Each row is a point on a landscape with many valleys, with its height.
From any point a ball rolls to the lowest of the 3 points nearest to it. It stops when none of these is lower. Distance is the straight distance between rows; heights are no part of it.
veli: 96	94	94	104	91	86	118	122	114	93	102	114	81	93	132	89	106	87	117	79	133	110	94	94	83	121	114	106	109	107	106	72	114	95	94	90	96	111	86	71	102	98	84	96	91	88	114	97	90	109	108	84	94	114	101	90	102	143	62	95	110	101	76	86  (h 5.5)
vemu: 100	106	116	112	99	113	85	92	90	103	93	85	114	119	83	129	91	108	91	109	72	80	89	125	99	87	87	98	90	87	106	120	99	114	116	97	108	88	100	111	92	102	105	116	107	96	87	94	118	91	103	104	96	80	90	86	113	72	117	113	93	113	98	105  (h 23.4)
zirul: 78	114	108	133	100	110	115	123	95	90	94	95	85	125	110	150	103	98	122	70	106	67	103	93	100	103	89	83	83	77	109	95	140	128	105	90	114	102	91	67	93	103	99	144	83	70	85	102	116	115	104	88	91	97	82	89	137	133	70	119	77	101	66	99  (h 39.1)
lamib: 102	104	104	104	95	104	95	92	91	101	94	95	108	101	90	103	91	103	97	102	92	92	97	120	105	92	102	103	94	97	96	111	96	103	105	102	95	106	102	104	97	101	107	97	98	98	100	102	100	94	103	101	101	84	102	106	101	86	115	98	99	105	103	100  (h 15.3)
minog: 104	99	119	103	106	119	82	85	96	118	100	82	120	128	87	122	97	115	89	125	59	89	95	112	110	83	83	102	92	90	101	126	95	111	107	105	116	78	103	129	94	95	106	112	112	105	77	87	112	89	94	111	97	75	87	79	105	60	127	117	91	112	115	111  (h 30.8)
doki: 92	114	117	117	91	102	95	108	91	100	85	92	105	112	85	137	88	102	98	94	90	75	88	115	96	92	94	91	90	79	113	110	108	119	115	85	104	101	102	87	97	103	104	125	94	84	94	103	117	102	102	87	95	98	94	94	117	96	96	106	94	114	82	100  (h 39.5)
rodog: 105	98	122	90	116	113	79	69	104	125	104	83	124	117	80	107	101	116	78	151	53	108	99	85	106	83	72	93	99	94	109	125	72	102	101	111	128	65	116	150	107	90	120	109	119	121	71	89	113	97	80	128	114	94	86	87	82	52	143	109	89	107	133	120  (h 23.9)
verug: 93	94	92	100	92	85	109	108	108	96	104	115	82	87	124	78	102	86	112	84	127	116	92	101	83	116	112	104	109	103	96	80	107	94	103	93	90	115	90	77	101	99	89	87	93	92	112	105	84	104	114	83	95	112	111	96	95	136	73	89	110	105	88	95  (h 7.7)
tas: 99	95	91	112	95	90	127	137	108	86	101	121	74	99	142	96	124	86	128	66	147	114	104	96	95	129	122	117	114	111	109	62	119	95	86	100	97	116	73	61	94	95	70	94	85	82	123	93	100	113	103	76	90	112	102	91	108	156	50	99	116	94	61	81  (h 64.9)
gori: 97	104	117	107	100	116	87	90	93	112	96	87	119	125	82	128	97	111	89	115	66	84	91	119	103	84	83	101	89	83	107	125	100	114	114	99	113	87	104	119	89	98	103	118	108	100	83	92	114	90	103	107	97	80	94	83	111	68	117	116	93	115	104	109  (h 24.8)
Lom: 93	114	109	116	93	95	100	108	93	96	89	98	100	102	96	117	88	98	101	85	101	84	88	105	93	104	99	95	93	85	106	103	108	112	112	89	96	107	103	81	99	102	100	117	93	86	91	104	102	102	104	88	93	107	94	97	110	109	88	105	95	110	85	95  (h 45.5)
buf: 113	91	97	66	114	97	85	86	104	106	110	100	121	84	79	67	100	112	78	135	81	127	111	83	101	85	97	99	117	121	103	100	69	84	85	115	101	86	130	148	119	107	104	77	118	127	106	103	102	96	80	129	111	110	107	121	66	66	140	94	115	88	145	106  (h 29.9)
motal: 96	90	89	105	93	84	121	126	109	87	105	122	78	94	138	87	119	84	122	70	144	118	99	99	86	126	122	112	116	112	108	64	112	92	87	97	96	115	76	70	101	97	71	92	87	88	120	96	96	110	103	79	94	111	103	92	99	152	56	93	119	97	69	85  (h 66.3)
pote: 103	94	84	89	100	96	99	91	106	97	104	104	93	83	106	72	98	95	103	96	111	105	106	105	100	102	109	107	100	104	84	99	97	90	108	104	86	110	98	94	94	100	101	76	101	103	109	106	80	96	113	99	104	105	114	112	92	107	98	84	101	102	107	101  (h 27.9)
Ruto: 112	94	90	90	106	107	95	87	93	105	101	98	110	88	86	84	100	105	90	116	94	106	110	99	114	93	100	105	103	110	91	108	85	91	93	111	91	101	106	117	102	102	104	86	105	114	108	98	96	92	91	113	107	93	107	115	91	72	124	93	103	87	118	104  (h 33.0)
mafut: 97	111	108	110	94	101	97	98	91	100	90	95	104	99	91	112	86	102	98	91	92	86	90	113	99	96	102	98	96	89	100	108	102	108	113	94	94	106	101	92	97	102	106	106	96	94	95	105	103	96	104	94	96	92	99	103	108	95	101	102	95	107	96	104  (h 25.9)
kogo: 101	110	111	103	93	108	94	96	89	103	92	90	113	104	86	115	90	105	94	106	84	88	95	118	102	91	96	99	94	92	100	114	96	108	107	95	96	102	103	103	93	103	105	106	102	97	94	100	108	94	104	100	98	83	101	96	108	82	111	105	95	109	100	104  (h 19.0)
Folut: 107	95	107	74	114	103	87	81	102	112	109	94	125	96	79	87	102	110	79	144	72	122	109	85	102	83	88	92	114	111	105	109	68	92	84	111	115	75	124	149	114	101	112	92	118	128	94	102	109	96	77	124	113	97	100	106	73	57	140	99	107	93	139	110  (h 30.4)
zif: 104	103	109	103	99	113	87	88	89	111	97	90	114	115	87	115	96	112	92	115	75	90	96	121	107	82	95	100	90	94	101	120	97	108	106	101	105	94	100	116	94	100	105	104	102	104	92	97	112	91	102	109	99	79	98	96	102	72	120	106	96	106	105	109  (h 16.4)
sizep: 108	93	97	82	111	105	91	86	97	107	109	99	115	88	78	78	104	106	80	127	87	114	111	87	110	92	100	101	110	117	98	106	80	85	86	114	99	90	113	134	110	103	105	87	114	122	104	101	104	94	84	120	110	97	105	115	84	65	133	96	107	84	134	106  (h 23.8)
Nedos: 96	99	97	108	92	86	112	110	112	95	95	111	88	95	123	90	98	87	114	79	126	104	91	99	87	117	110	101	101	99	102	84	109	100	105	90	91	110	93	78	99	100	89	95	91	94	102	102	85	104	112	83	96	113	102	96	99	135	72	97	107	108	84	90  (h 20.5)
gev: 98	98	94	101	92	90	104	103	107	96	100	107	88	89	111	86	96	89	107	86	118	105	94	103	89	105	105	102	101	101	94	92	102	95	109	90	85	113	98	84	99	100	98	88	95	96	105	104	82	99	115	90	97	111	109	103	97	121	84	92	104	107	96	94  (h 18.3)
kodab: 102	98	121	100	111	120	77	73	97	123	104	82	120	128	80	117	98	115	84	134	54	96	95	99	112	82	75	97	91	89	106	127	86	105	105	108	123	75	107	136	97	94	114	118	116	111	67	87	112	94	91	127	102	83	83	79	101	56	135	122	84	110	128	118  (h 33.3)
dova: 113	95	98	81	110	106	85	84	100	109	110	95	121	95	80	85	103	110	84	137	82	118	111	88	108	85	95	97	110	115	101	107	73	91	86	110	107	83	117	138	112	103	109	89	112	122	100	98	110	93	81	120	109	95	103	113	78	60	137	97	105	87	132	106  (h 21.6)
potod: 114	89	95	67	114	98	89	85	100	105	107	98	118	81	80	69	103	108	83	133	84	126	113	85	102	88	102	102	116	122	98	102	73	79	85	115	102	85	123	140	115	105	103	79	117	126	107	103	100	96	80	126	105	111	106	118	72	69	140	92	112	85	139	106  (h 26.6)
bul: 97	101	94	120	95	93	125	132	113	84	100	113	75	105	135	110	119	90	122	65	138	95	102	93	92	125	108	107	102	105	106	71	120	104	89	93	98	112	78	66	93	94	76	101	87	85	111	96	97	114	105	80	90	111	91	86	115	152	52	107	104	96	65	82  (h 57.5)
togem: 115	85	76	80	106	100	99	89	106	98	106	99	99	80	97	65	102	98	92	106	103	112	112	95	110	99	107	108	106	115	85	104	90	77	97	111	87	108	99	104	101	96	100	70	107	117	119	100	84	94	99	111	109	108	113	122	89	89	111	81	103	88	120	102  (h 41.0)
gol: 112	80	69	71	103	99	96	89	108	96	113	102	93	70	101	61	104	96	94	110	109	117	115	95	106	104	110	106	108	120	83	96	90	72	97	111	84	106	98	109	99	96	94	66	108	119	122	106	83	98	105	109	107	109	119	118	84	93	107	75	107	87	116	99  (h 40.7)
Roved: 82	115	116	119	95	105	101	111	92	97	87	93	96	113	83	147	88	99	101	88	93	73	91	111	96	93	88	85	87	76	114	111	118	122	116	88	112	102	101	85	94	99	107	136	97	82	86	103	121	101	102	85	96	101	86	85	121	101	86	109	82	111	77	100  (h 30.0)
febod: 89	112	104	133	101	98	124	128	104	87	95	106	77	116	127	132	112	93	120	63	126	80	105	86	99	119	98	99	91	93	99	85	132	119	96	93	102	110	81	65	93	103	90	124	85	78	94	97	103	118	105	81	87	108	87	88	130	143	58	119	91	99	67	86  (h 37.8)
Kesa: 97	93	85	89	93	89	105	99	109	96	107	112	88	81	120	71	100	87	111	91	122	114	98	104	90	110	112	104	105	105	89	87	101	92	104	96	87	116	92	83	97	97	96	82	98	99	112	106	79	100	118	89	95	109	116	104	93	125	83	85	106	105	95	98  (h 16.9)
fofip: 114	89	88	74	109	102	96	83	100	102	105	98	112	85	82	71	104	107	86	122	87	118	111	89	109	92	102	103	110	120	93	103	80	81	85	116	98	90	114	127	111	102	100	79	110	121	111	101	100	94	85	119	109	103	104	121	84	69	132	95	109	81	133	102  (h 25.5)
Dugev: 102	93	83	93	97	91	99	98	105	98	105	107	92	84	114	72	98	93	106	91	115	106	96	109	99	106	111	104	102	103	88	94	99	90	105	99	83	112	99	89	98	98	100	80	95	100	109	105	78	100	113	95	101	108	111	107	93	114	92	83	105	108	98	100  (h 21.3)
Todub: 93	113	110	113	92	93	106	113	94	95	87	98	99	100	101	117	91	94	105	79	107	86	91	102	96	106	103	95	92	88	104	97	112	109	114	89	95	109	98	77	104	99	103	114	92	86	92	105	98	103	101	84	95	110	94	98	107	119	85	106	97	107	87	95  (h 41.5)
sero: 109	98	102	94	103	108	93	86	91	107	100	96	109	100	88	95	97	108	93	116	84	103	104	106	113	92	98	105	104	106	93	114	89	97	96	107	98	98	105	121	96	104	107	94	105	110	103	97	100	89	93	114	106	79	101	108	96	74	127	97	99	92	117	107  (h 18.0)
rumad: 97	95	91	113	96	94	125	133	110	82	103	120	71	100	140	101	121	84	125	65	148	106	102	94	93	126	116	115	111	107	106	64	120	100	85	97	97	115	76	60	93	97	71	97	83	84	121	90	101	112	106	77	88	110	100	86	109	153	49	101	111	91	61	80  (h 65.2)
mula: 89	111	117	115	94	105	90	99	91	102	92	91	112	118	78	140	89	106	96	96	83	77	86	121	98	88	87	93	88	78	113	116	109	119	119	89	110	92	104	95	92	101	106	125	104	90	91	99	122	93	106	90	93	92	93	87	113	85	102	110	92	114	83	100  (h 30.2)
Ger: 91	89	89	95	91	81	114	115	113	92	106	117	76	86	135	73	110	86	121	79	136	121	94	104	83	122	121	106	116	111	100	67	110	92	92	96	92	114	81	74	101	98	80	89	89	89	122	101	88	107	109	81	93	112	110	97	96	145	64	90	118	102	77	92  (h 13.3)
ronim: 94	90	86	109	93	88	124	131	106	84	104	121	73	96	139	89	125	85	128	65	150	117	103	100	90	124	126	120	118	114	109	60	119	92	85	104	94	115	75	62	93	96	68	91	87	83	128	91	99	112	100	78	89	113	105	92	107	156	50	97	122	95	59	83  (h 65.9)
mapod: 108	104	107	101	100	108	91	89	90	108	96	92	115	101	88	106	94	108	94	112	82	91	102	112	109	86	98	103	98	97	98	120	96	105	103	105	99	99	100	117	94	103	104	101	106	104	97	97	106	91	100	109	102	77	100	102	103	76	124	103	98	99	108	109  (h 14.2)
tamiv: 112	88	82	82	105	101	95	88	100	99	103	99	101	83	91	72	102	99	92	110	102	109	112	95	109	100	107	105	102	117	84	107	88	82	96	113	88	101	106	111	101	99	99	78	107	116	113	103	90	94	97	112	107	103	108	119	92	84	117	86	102	88	120	102  (h 43.4)
gimag: 105	82	68	76	100	92	100	91	107	97	115	109	87	74	110	61	104	87	102	98	116	118	110	104	98	108	115	102	105	113	82	90	96	81	98	107	84	114	91	94	97	96	96	72	102	109	125	105	79	97	112	100	105	112	121	113	83	113	95	71	110	95	106	102  (h 21.2)
pigog: 94	101	101	108	91	89	106	108	104	95	95	105	91	93	116	97	94	92	107	80	115	102	92	96	91	111	106	102	97	98	99	91	105	105	108	90	93	113	97	78	100	99	96	97	93	92	99	106	87	103	111	86	95	111	104	100	98	124	84	98	103	109	87	93  (h 23.3)
Ker: 109	99	103	96	105	112	91	86	96	107	101	93	115	105	81	97	101	108	92	127	78	105	106	102	113	84	94	100	100	108	100	113	84	98	93	107	103	88	106	130	99	100	108	97	107	114	94	96	105	90	88	118	111	85	98	103	95	65	130	99	99	95	121	108  (h 15.1)
Sufe: 120	85	82	63	113	96	90	85	103	100	108	98	113	78	83	63	104	104	83	124	91	123	113	86	107	93	102	104	117	126	94	101	78	71	88	117	94	90	117	130	112	105	95	75	115	128	113	102	96	95	83	124	107	111	107	122	76	72	130	90	114	82	137	100  (h 27.8)
san: 116	92	97	74	116	103	93	89	102	108	110	100	118	88	76	78	103	110	81	135	82	122	110	86	105	87	98	96	116	119	103	106	73	85	87	113	102	82	123	139	117	104	105	82	114	122	105	100	102	93	81	124	112	104	104	117	77	60	137	96	111	86	138	103  (h 24.0)
dob: 89	112	112	116	92	96	107	110	93	94	89	95	96	105	94	127	90	96	106	80	104	78	91	101	95	103	99	93	92	85	110	99	114	115	110	88	104	106	101	78	101	101	105	121	93	85	88	105	108	106	102	84	96	105	91	98	114	114	82	108	91	108	80	97  (h 34.5)
boga: 116	84	79	75	107	100	95	86	104	98	107	100	99	79	94	66	105	100	86	112	101	115	115	93	110	96	107	110	106	121	86	100	90	75	95	113	89	102	102	113	102	100	97	71	111	121	117	104	87	95	98	115	107	112	114	120	84	83	118	83	106	85	124	98  (h 44.7)
gumo: 122	79	77	61	112	98	93	92	107	96	112	100	110	75	89	58	105	102	79	121	97	125	112	88	102	99	104	107	118	124	89	97	82	69	91	116	87	93	106	127	113	104	94	65	116	128	118	102	91	99	89	120	110	120	111	125	76	76	127	86	116	83	131	96  (h 30.5)
fovug: 99	113	112	108	91	104	94	99	87	102	88	93	108	108	85	121	88	104	95	100	87	84	90	117	98	91	97	97	91	85	104	112	103	112	113	91	100	103	104	96	96	100	102	113	100	91	93	102	108	95	103	94	97	88	99	99	107	89	108	106	96	112	93	103  (h 22.3)
pim: 91	92	89	97	92	82	113	113	111	91	107	116	82	90	133	77	104	88	120	81	134	118	94	101	84	121	116	105	114	107	100	72	109	91	94	94	90	114	86	78	101	99	85	89	89	92	114	101	85	106	114	83	97	114	110	94	94	140	67	89	114	103	80	92  (h 10.3)
pako: 92	109	105	115	93	91	107	112	101	92	94	106	92	101	108	102	96	93	105	79	115	92	90	98	90	106	101	98	96	93	101	92	106	108	111	90	94	110	97	77	104	102	101	105	93	83	96	104	90	108	107	88	94	113	95	96	106	127	78	102	96	105	84	95  (h 31.0)
noreb: 111	94	93	83	107	102	92	87	97	103	106	97	111	87	78	82	102	107	87	120	88	109	114	94	112	91	104	104	108	115	95	111	82	83	89	113	97	93	110	126	107	105	104	86	105	120	107	101	100	94	87	118	107	95	104	118	86	72	130	94	100	82	130	106  (h 26.0)
Zelit: 113	84	76	82	103	97	99	89	103	96	109	102	95	76	99	67	102	98	95	103	110	110	111	100	104	104	107	105	103	111	83	102	93	81	99	109	86	110	97	103	95	96	100	71	105	116	118	105	81	99	106	103	107	106	116	117	93	94	106	81	105	87	110	102  (h 33.7)
nubim: 86	117	107	124	96	97	117	121	100	90	91	102	86	112	109	136	98	99	112	72	110	76	93	91	99	109	97	90	89	85	107	92	123	118	100	84	107	105	95	72	100	105	101	129	85	77	87	104	108	115	101	87	92	109	87	91	124	131	72	113	85	102	72	94  (h 37.7)
Mava: 97	112	115	108	90	106	91	101	88	103	90	91	108	111	82	129	87	106	96	99	84	80	86	121	100	87	93	96	91	83	110	115	105	116	115	90	104	103	107	98	91	99	104	120	102	89	90	102	116	95	102	92	97	87	96	94	111	82	103	108	95	109	90	102  (h 24.5)
parav: 103	101	109	101	103	113	88	85	92	113	103	91	117	113	84	109	96	113	91	123	70	97	99	114	110	85	89	104	98	98	100	121	91	105	98	104	106	86	103	128	96	100	107	104	105	109	88	93	109	94	94	114	102	73	97	94	100	64	128	109	99	104	116	111  (h 20.1)
Fota: 91	89	81	92	90	84	106	109	111	93	110	118	79	78	133	66	104	86	120	88	130	122	94	103	85	116	120	107	113	110	95	71	105	89	95	96	90	116	86	82	102	101	88	85	90	94	120	107	82	103	114	86	97	109	116	97	89	139	72	83	116	103	89	97  (h 6.9)
pes: 98	86	76	83	93	86	101	98	107	92	115	118	81	75	123	62	99	84	113	91	126	120	102	104	90	113	115	99	109	108	88	83	103	86	99	103	88	117	91	86	97	96	94	74	96	103	120	106	80	100	114	92	101	109	123	106	86	125	79	77	113	106	98	102  (h 12.9)
derip: 107	97	85	90	103	101	98	89	98	102	101	99	100	85	97	79	96	97	98	99	103	106	109	104	108	98	107	107	97	107	88	105	95	92	101	106	85	108	100	99	98	102	101	82	102	108	107	102	85	98	106	102	104	100	111	116	95	96	108	86	100	98	109	102  (h 43.3)
Gupa: 109	94	102	70	112	98	84	82	102	112	109	97	124	91	78	77	100	112	77	139	76	128	108	85	102	84	93	94	115	119	106	103	69	89	87	115	106	79	129	147	117	103	111	85	117	127	102	103	105	95	77	126	110	103	103	115	67	61	139	96	115	88	144	110  (h 27.4)
datir: 107	100	99	97	100	107	92	89	90	104	95	94	107	96	89	96	95	106	97	111	89	100	102	112	109	89	101	101	94	103	94	114	93	101	101	106	93	103	103	109	98	102	105	90	102	104	100	105	97	94	98	109	105	82	102	109	97	82	121	98	102	99	110	106  (h 3.2)
rak: 109	84	75	77	98	95	97	90	107	96	111	108	92	81	109	68	100	93	99	101	116	114	108	102	104	103	110	103	105	114	83	95	94	83	102	109	84	112	95	97	96	95	98	72	104	112	116	106	81	95	110	98	108	111	118	116	87	106	96	78	105	92	110	102  (h 25.3)
puv: 73	116	108	138	101	111	116	126	96	92	94	96	84	132	112	155	104	101	128	64	110	63	103	93	101	100	87	82	75	71	111	100	146	132	104	88	121	99	88	63	90	107	99	148	80	65	85	103	121	115	110	88	86	92	87	85	145	131	68	125	74	101	57	102  (h 40.0)
ror: 93	99	97	101	93	88	110	106	107	97	100	109	88	84	121	82	96	88	108	83	122	106	91	100	86	113	109	103	104	102	94	86	105	91	106	92	90	114	96	80	102	98	95	87	94	92	106	102	82	101	114	87	97	109	107	102	95	131	79	92	104	107	90	95  (h 14.0)
daz: 106	96	109	95	107	113	89	83	97	111	108	93	118	107	80	103	103	112	89	133	74	103	103	102	108	84	91	102	102	106	100	118	86	100	93	109	113	81	107	135	103	100	111	100	108	116	91	93	110	90	87	117	111	79	94	98	92	63	135	103	99	98	121	112  (h 4.4)
sovuv: 102	101	97	103	92	93	101	98	101	102	98	105	94	90	108	86	93	92	104	91	110	101	95	104	92	108	106	104	97	96	93	97	99	98	109	95	85	111	100	85	96	98	104	87	96	95	104	105	84	99	111	90	99	104	110	107	97	114	93	91	100	108	98	99  (h 22.4)
soleb: 81	117	113	120	95	101	105	115	94	92	87	93	96	114	88	144	91	98	104	80	98	71	95	100	96	97	88	85	86	77	114	103	122	121	112	86	113	99	96	77	99	101	107	137	89	80	86	104	118	106	104	85	95	102	84	88	124	111	80	112	80	104	71	99  (h 23.5)
mova: 85	118	103	135	100	103	119	127	101	89	94	102	81	124	115	144	110	97	119	64	118	73	104	86	99	111	96	91	85	83	104	88	137	125	99	92	110	105	89	65	94	102	98	135	84	75	90	98	112	120	106	87	88	105	87	88	136	137	65	118	85	98	62	93  (h 38.5)
Vog: 107	103	95	103	95	102	96	90	92	102	94	100	102	92	97	89	96	98	100	100	97	100	100	107	107	97	103	104	97	100	92	107	96	96	109	101	87	111	102	93	97	103	105	91	97	101	102	103	89	94	104	102	102	91	111	112	99	95	108	92	100	101	107	103  (h 39.0)
Bufe: 100	107	107	105	93	101	96	100	93	101	91	95	104	100	93	103	92	100	99	92	97	90	94	114	99	95	102	102	92	90	98	105	99	108	110	96	92	107	105	90	99	105	103	100	95	93	96	105	95	94	107	95	99	95	103	108	105	98	104	103	100	108	99	100  (h 21.7)
bafi: 102	98	117	100	109	118	83	81	97	120	102	85	119	124	85	115	97	117	87	134	60	96	96	101	109	85	80	98	94	96	101	125	86	106	100	106	116	78	106	135	97	96	114	113	113	110	80	88	111	89	91	118	105	78	89	84	98	59	135	114	90	103	120	116  (h 39.3)
Mifi: 95	104	97	118	99	95	123	128	110	88	98	115	78	112	131	115	112	89	118	66	135	91	101	89	93	122	105	101	98	100	104	78	123	106	94	92	99	110	82	68	97	97	84	108	88	83	104	96	99	113	106	81	92	112	90	85	118	147	54	106	101	99	67	82  (h 50.5)
nesa: 108	96	99	93	106	111	93	82	94	108	103	94	113	97	82	91	102	110	90	125	81	105	108	101	114	91	97	103	105	109	98	114	87	93	92	110	101	98	108	129	101	102	109	94	106	115	98	96	100	92	92	116	108	82	102	109	92	68	131	99	97	90	121	110  (h 21.4)
fer: 95	89	85	91	93	88	105	104	111	92	111	115	83	82	128	68	101	89	114	88	129	122	97	104	87	114	114	106	108	106	96	81	103	89	98	94	87	114	89	82	102	95	92	81	95	94	115	104	79	103	115	88	97	111	113	101	91	134	75	84	112	106	92	99  (h 12.5)
Dosog: 93	114	107	118	94	93	112	117	98	91	89	103	91	105	107	121	94	94	108	76	109	86	92	94	93	111	104	95	93	86	105	95	115	108	107	87	101	107	98	71	103	102	100	114	89	87	95	104	99	113	103	83	92	116	92	96	113	127	77	106	92	104	76	93  (h 11.9)
vad: 95	101	98	112	92	86	121	121	109	87	97	115	80	102	127	99	103	89	111	74	129	101	92	90	88	121	106	102	103	99	102	78	113	100	98	90	98	107	90	71	101	97	87	101	90	88	104	100	91	109	109	84	95	117	96	91	111	142	61	100	103	103	79	83  (h 24.7)
Muvu: 105	96	114	82	113	107	84	76	104	119	107	88	125	106	79	98	103	112	79	151	70	120	105	86	102	82	83	90	108	105	106	115	67	100	91	113	119	75	120	147	112	97	118	97	118	125	89	98	115	93	76	124	113	92	96	98	72	51	140	101	100	99	138	113  (h 32.3)
vifak: 105	98	115	100	108	117	83	81	95	118	102	85	119	125	82	119	97	118	88	129	60	95	98	109	109	84	78	100	93	90	103	126	92	108	106	105	118	79	103	135	94	98	110	113	112	108	77	87	112	90	94	116	100	77	87	79	101	62	132	118	90	110	119	112  (h 37.4)
Sege: 108	97	109	86	112	108	90	82	98	113	110	92	119	98	81	96	102	113	84	136	75	111	106	92	107	84	90	95	105	111	105	115	78	96	82	110	108	84	112	139	110	102	112	97	111	119	95	99	107	90	83	120	112	90	101	102	83	62	137	99	101	92	132	110  (h 17.0)
nekiz: 117	89	92	60	114	94	85	87	106	101	109	101	122	79	80	63	101	108	80	131	85	131	109	88	101	89	100	99	120	122	97	100	70	78	87	116	98	88	123	146	119	109	101	70	121	127	111	103	104	97	83	129	105	117	108	123	67	64	141	94	121	90	146	99  (h 31.7)
zaf: 112	89	89	85	105	104	96	88	99	101	104	98	103	84	89	75	105	105	89	112	93	107	113	95	112	96	106	107	106	115	87	108	86	83	93	110	93	101	107	120	100	104	105	81	107	117	110	104	92	94	92	111	105	96	108	118	88	75	122	91	105	86	122	104  (h 38.3)
gaz: 95	107	100	122	97	95	119	127	107	85	98	107	78	112	124	117	110	90	115	69	125	89	100	88	94	120	104	101	94	96	100	81	120	109	96	89	100	106	86	66	99	100	91	115	89	86	101	94	99	111	105	84	92	112	90	89	117	141	58	108	96	100	67	86  (h 44.5)
Gekeg: 99	98	94	113	94	87	123	129	109	84	97	118	74	101	138	97	117	86	122	71	140	108	100	92	91	124	115	111	110	106	107	69	117	96	90	96	96	113	79	67	98	97	76	98	89	88	114	93	96	109	107	78	95	111	97	86	110	148	53	102	112	98	69	81  (h 62.5)
suf: 82	117	107	139	101	106	121	126	97	91	94	104	81	129	120	150	109	98	122	59	117	71	105	91	102	107	96	89	80	81	104	92	143	128	100	91	112	105	87	62	93	105	93	138	84	69	89	100	113	119	108	86	88	97	86	85	138	140	61	123	85	100	62	92  (h 38.7)
Kado: 104	97	113	90	111	114	85	80	98	115	108	92	119	108	80	104	103	115	82	143	67	111	107	93	105	84	86	96	102	106	105	119	77	99	91	110	116	74	110	143	106	93	113	105	112	116	82	95	113	90	80	122	111	88	95	97	88	56	141	105	95	98	132	113  (h 16.0)
Perik: 103	99	119	93	110	109	83	77	101	119	106	85	121	120	80	107	102	115	83	142	62	106	103	94	109	85	82	95	101	97	104	123	79	99	94	107	120	69	111	145	105	95	117	107	112	115	82	94	117	92	81	126	111	84	92	88	88	58	137	110	90	101	125	116  (h 20.6)
nar: 98	111	113	107	91	107	89	94	90	105	89	92	111	112	85	124	90	107	93	102	80	80	93	123	102	88	94	98	90	87	101	114	98	112	113	96	103	100	104	105	95	101	105	112	101	95	92	100	111	96	102	99	97	84	94	92	111	84	110	107	99	111	96	104  (h 20.9)
sopi: 105	102	97	99	101	103	91	92	93	103	99	96	106	93	91	92	97	100	94	105	97	99	104	105	112	94	107	105	99	102	92	113	92	93	103	105	89	106	106	106	95	102	106	88	101	105	103	103	93	96	103	105	105	87	107	112	99	85	116	98	98	95	114	103  (h 25.7)
Pupob: 91	109	104	118	98	93	117	123	107	92	94	105	86	107	117	119	101	92	112	69	122	87	94	88	92	120	103	100	95	94	103	84	117	108	101	89	98	108	90	72	98	99	94	114	92	83	95	101	98	110	104	84	95	116	90	90	113	140	65	109	93	102	72	86  (h 38.4)
denob: 91	112	105	118	96	91	116	120	101	90	91	106	86	112	113	122	98	91	108	71	115	86	95	91	95	114	100	95	90	92	105	87	118	113	105	89	102	105	94	72	103	100	96	118	88	85	91	102	98	111	104	84	94	113	89	95	117	130	70	111	93	104	75	90  (h 30.7)
Tari: 86	115	114	116	92	98	103	114	92	94	88	94	95	109	90	140	92	97	106	81	100	75	88	104	98	98	95	88	89	79	113	100	119	121	111	84	110	100	98	80	97	104	107	130	92	80	88	102	118	106	104	85	96	107	89	90	119	113	82	110	88	105	74	97  (h 32.8)
kiso: 105	88	80	87	93	91	101	92	107	94	110	107	85	78	118	66	99	89	107	95	118	113	104	104	95	106	114	105	104	108	85	90	97	88	102	103	85	114	92	89	94	94	98	76	102	105	119	105	78	96	115	95	103	105	120	109	86	117	89	77	107	100	101	99  (h 17.7)
mige: 101	102	115	104	100	117	86	87	92	114	99	86	120	123	85	121	93	114	92	120	65	88	95	121	106	82	85	102	89	89	106	123	95	111	107	101	111	85	105	127	92	98	107	115	109	102	85	91	113	90	101	109	99	74	95	87	107	71	126	113	96	114	110	113  (h 21.5)
Pel: 77	115	116	128	95	104	104	116	92	93	90	92	96	117	89	149	94	103	107	83	99	68	93	104	99	96	85	82	84	77	114	102	126	126	110	86	116	97	98	78	95	100	105	143	88	77	88	105	123	105	106	85	97	102	87	87	126	111	82	111	79	105	71	100  (h 13.7)
Toge: 87	113	104	125	99	97	117	121	100	90	94	103	85	115	114	128	102	95	114	69	115	80	96	87	95	113	98	95	91	91	103	88	125	115	100	88	104	106	91	68	99	103	95	122	85	80	90	101	101	113	103	86	91	114	87	93	118	137	66	115	89	99	75	85  (h 35.7)
rofu: 97	101	124	94	116	114	75	70	99	127	102	81	119	127	82	111	99	118	79	144	53	106	99	91	110	83	71	92	91	86	106	128	78	102	103	110	131	66	110	144	103	88	118	115	118	113	68	86	115	97	85	129	106	87	83	80	90	51	140	114	82	108	133	120  (h 26.1)
Nep: 88	114	114	120	95	98	109	115	96	94	87	102	93	107	102	124	93	95	107	75	109	82	91	96	97	108	99	94	92	87	108	94	118	116	106	89	103	106	97	72	104	104	103	124	91	83	92	103	107	109	103	87	95	111	90	98	114	122	79	107	92	103	77	93  (h 7.6)
soni: 98	110	104	108	90	96	101	105	97	99	88	100	100	100	102	108	89	98	103	83	106	91	89	103	96	103	103	96	97	88	101	100	104	106	109	91	93	109	104	81	99	101	104	105	92	91	96	104	93	102	109	87	95	104	98	103	106	112	88	101	98	107	88	95  (h 46.7)

Two balls start at each pair of points below. Name the first point that both come to, or write -.
zaf, nekiz: dova
bafi, kodab: -
Sufe, tamiv: sizep
vemu, vifak: datir

Call two points neighbours if one is among the 3 nearest of the other. Go from one point of each pair to the other, from neighbour to neighbour, staying as low as possible. Name the highest point that can't be avoided.
Nep, datir: doki
veli, Nep: pako
Nep, Pel: dob
veli, verug: pim
datir, daz: sero

For each start below, name the point where the ball stops.
gaz: Nep
Gupa: daz
gori: datir
mula: datir
